Points on a hilly landscape, in no order, each with its height.
A ball rolls from a point to the lowest of its 6 nearest points, and stops where none of them is lower. Distance is the straight distance between rows; heights are no part of it.
disov height 290: 61; 113; 79; 87; 157; 96; 117; 87; 153; 75
favu height 370: 157; 151; 182; 136; 100; 138; 92; 194; 101; 152
dom height 292: 98; 131; 129; 57; 112; 119; 125; 149; 143; 51
kavum height 444: 177; 114; 225; 134; 97; 202; 63; 227; 130; 133
vek height 809: 99; 140; 83; 181; 155; 97; 161; 68; 135; 126
Zot height 478: 136; 174; 132; 166; 118; 106; 107; 140; 81; 180
fogi height 216: 205; 125; 109; 121; 117; 193; 130; 183; 83; 191
lib height 425: 165; 146; 82; 190; 137; 134; 162; 130; 69; 190
Fafis height 429: 160; 99; 106; 164; 131; 157; 186; 137; 110; 144
dudos height 344: 110; 184; 158; 139; 119; 95; 88; 131; 121; 144
deviv height 434: 139; 166; 177; 166; 116; 117; 74; 159; 107; 176
Lipe height 393: 67; 158; 146; 77; 123; 90; 61; 134; 142; 93
sobi height 668: 83; 126; 72; 169; 165; 97; 150; 38; 149; 122
difo height 258: 35; 123; 100; 62; 150; 88; 56; 95; 127; 91
pobi height 371: 143; 152; 135; 129; 114; 115; 140; 158; 96; 126
Pala height 591: 116; 158; 177; 87; 100; 104; 79; 170; 142; 95
Tida height 575: 104; 95; 104; 165; 150; 91; 172; 70; 205; 120
bef height 638: 193; 55; 141; 161; 126; 155; 200; 123; 182; 165
Mibad height 97: 78; 134; 66; 178; 164; 92; 149; 20; 145; 136
sofo height 636: 210; 51; 126; 170; 136; 192; 194; 120; 153; 173
lom height 489: 162; 129; 94; 183; 131; 133; 170; 137; 77; 169
gek height 633: 105; 167; 110; 141; 129; 96; 129; 105; 104; 132
sebed height 675: 76; 160; 192; 129; 121; 111; 25; 139; 170; 89
dufo height 396: 104; 177; 186; 165; 120; 111; 49; 138; 138; 141
tisim height 503: 79; 182; 120; 132; 136; 71; 85; 86; 115; 144
taso height 368: 198; 91; 83; 152; 137; 211; 169; 153; 91; 184
vun height 254: 183; 119; 187; 83; 95; 170; 104; 207; 108; 142
Veki height 694: 71; 107; 77; 151; 162; 92; 147; 52; 183; 107
bagor height 160: 184; 106; 149; 96; 105; 182; 154; 183; 96; 126
Vedo height 630: 89; 187; 98; 149; 138; 80; 108; 74; 96; 154
sovo height 369: 81; 85; 87; 113; 150; 105; 145; 85; 193; 73
paref height 718: 93; 80; 97; 145; 160; 60; 148; 49; 243; 149
padu height 240: 58; 165; 77; 125; 153; 76; 87; 47; 112; 136
Norar height 777: 118; 125; 96; 158; 141; 114; 172; 90; 144; 115
Nev height 225: 164; 93; 161; 63; 95; 168; 174; 180; 108; 77
nol height 576: 142; 85; 127; 153; 126; 129; 199; 106; 179; 111
gosu height 206: 204; 93; 186; 42; 100; 205; 123; 216; 95; 123
vulon height 140: 185; 101; 195; 42; 94; 188; 150; 206; 95; 85
gub height 592: 130; 167; 112; 167; 134; 98; 140; 114; 89; 152
Bago height 541: 112; 162; 210; 157; 120; 135; 47; 163; 147; 107
Redi height 745: 222; 41; 133; 123; 144; 226; 192; 143; 142; 160
sapo height 340: 211; 111; 64; 153; 149; 217; 153; 150; 90; 213
Vuko height 98: 174; 114; 124; 119; 110; 163; 160; 169; 92; 136
viz height 159: 139; 149; 150; 106; 96; 120; 121; 165; 109; 122
Timiz height 414: 120; 128; 118; 106; 122; 128; 166; 134; 143; 79
val height 436: 62; 165; 169; 111; 134; 94; 16; 103; 156; 124
Fad height 674: 91; 183; 84; 180; 151; 73; 127; 54; 91; 160
nubig height 272: 86; 131; 109; 78; 134; 107; 129; 124; 147; 64
roni height 367: 170; 72; 131; 144; 121; 166; 198; 133; 137; 113
Vuf height 403: 145; 136; 190; 63; 88; 145; 121; 197; 128; 86
bim height 217: 178; 80; 155; 100; 109; 189; 196; 160; 115; 88
pimu height 189: 63; 112; 113; 45; 141; 102; 91; 127; 141; 57
Nek height 142: 97; 170; 160; 109; 113; 92; 73; 136; 136; 130
mig height 472: 88; 140; 96; 121; 139; 103; 142; 100; 142; 91
biva height 317: 181; 133; 100; 160; 128; 157; 146; 158; 68; 194
Vule height 702: 147; 96; 108; 198; 145; 125; 191; 94; 165; 151
gotu height 345: 48; 158; 119; 94; 138; 72; 41; 83; 132; 130

For each start below, name the point where the ball stops.
sapo => Vuko
mig => pimu
Tida => pimu
Redi => Vuko
gek => Nek
nol => Vuko
lib => Vuko

Call two points neighbours if one is among the 6 nearest of the other. Go from one point of each pair to the other, from neighbour to neighbour, staying as low as possible. Name the highest point that can't be avoided.
Vuko and vulon => bagor
pimu and padu => difo
Nek and padu => gotu
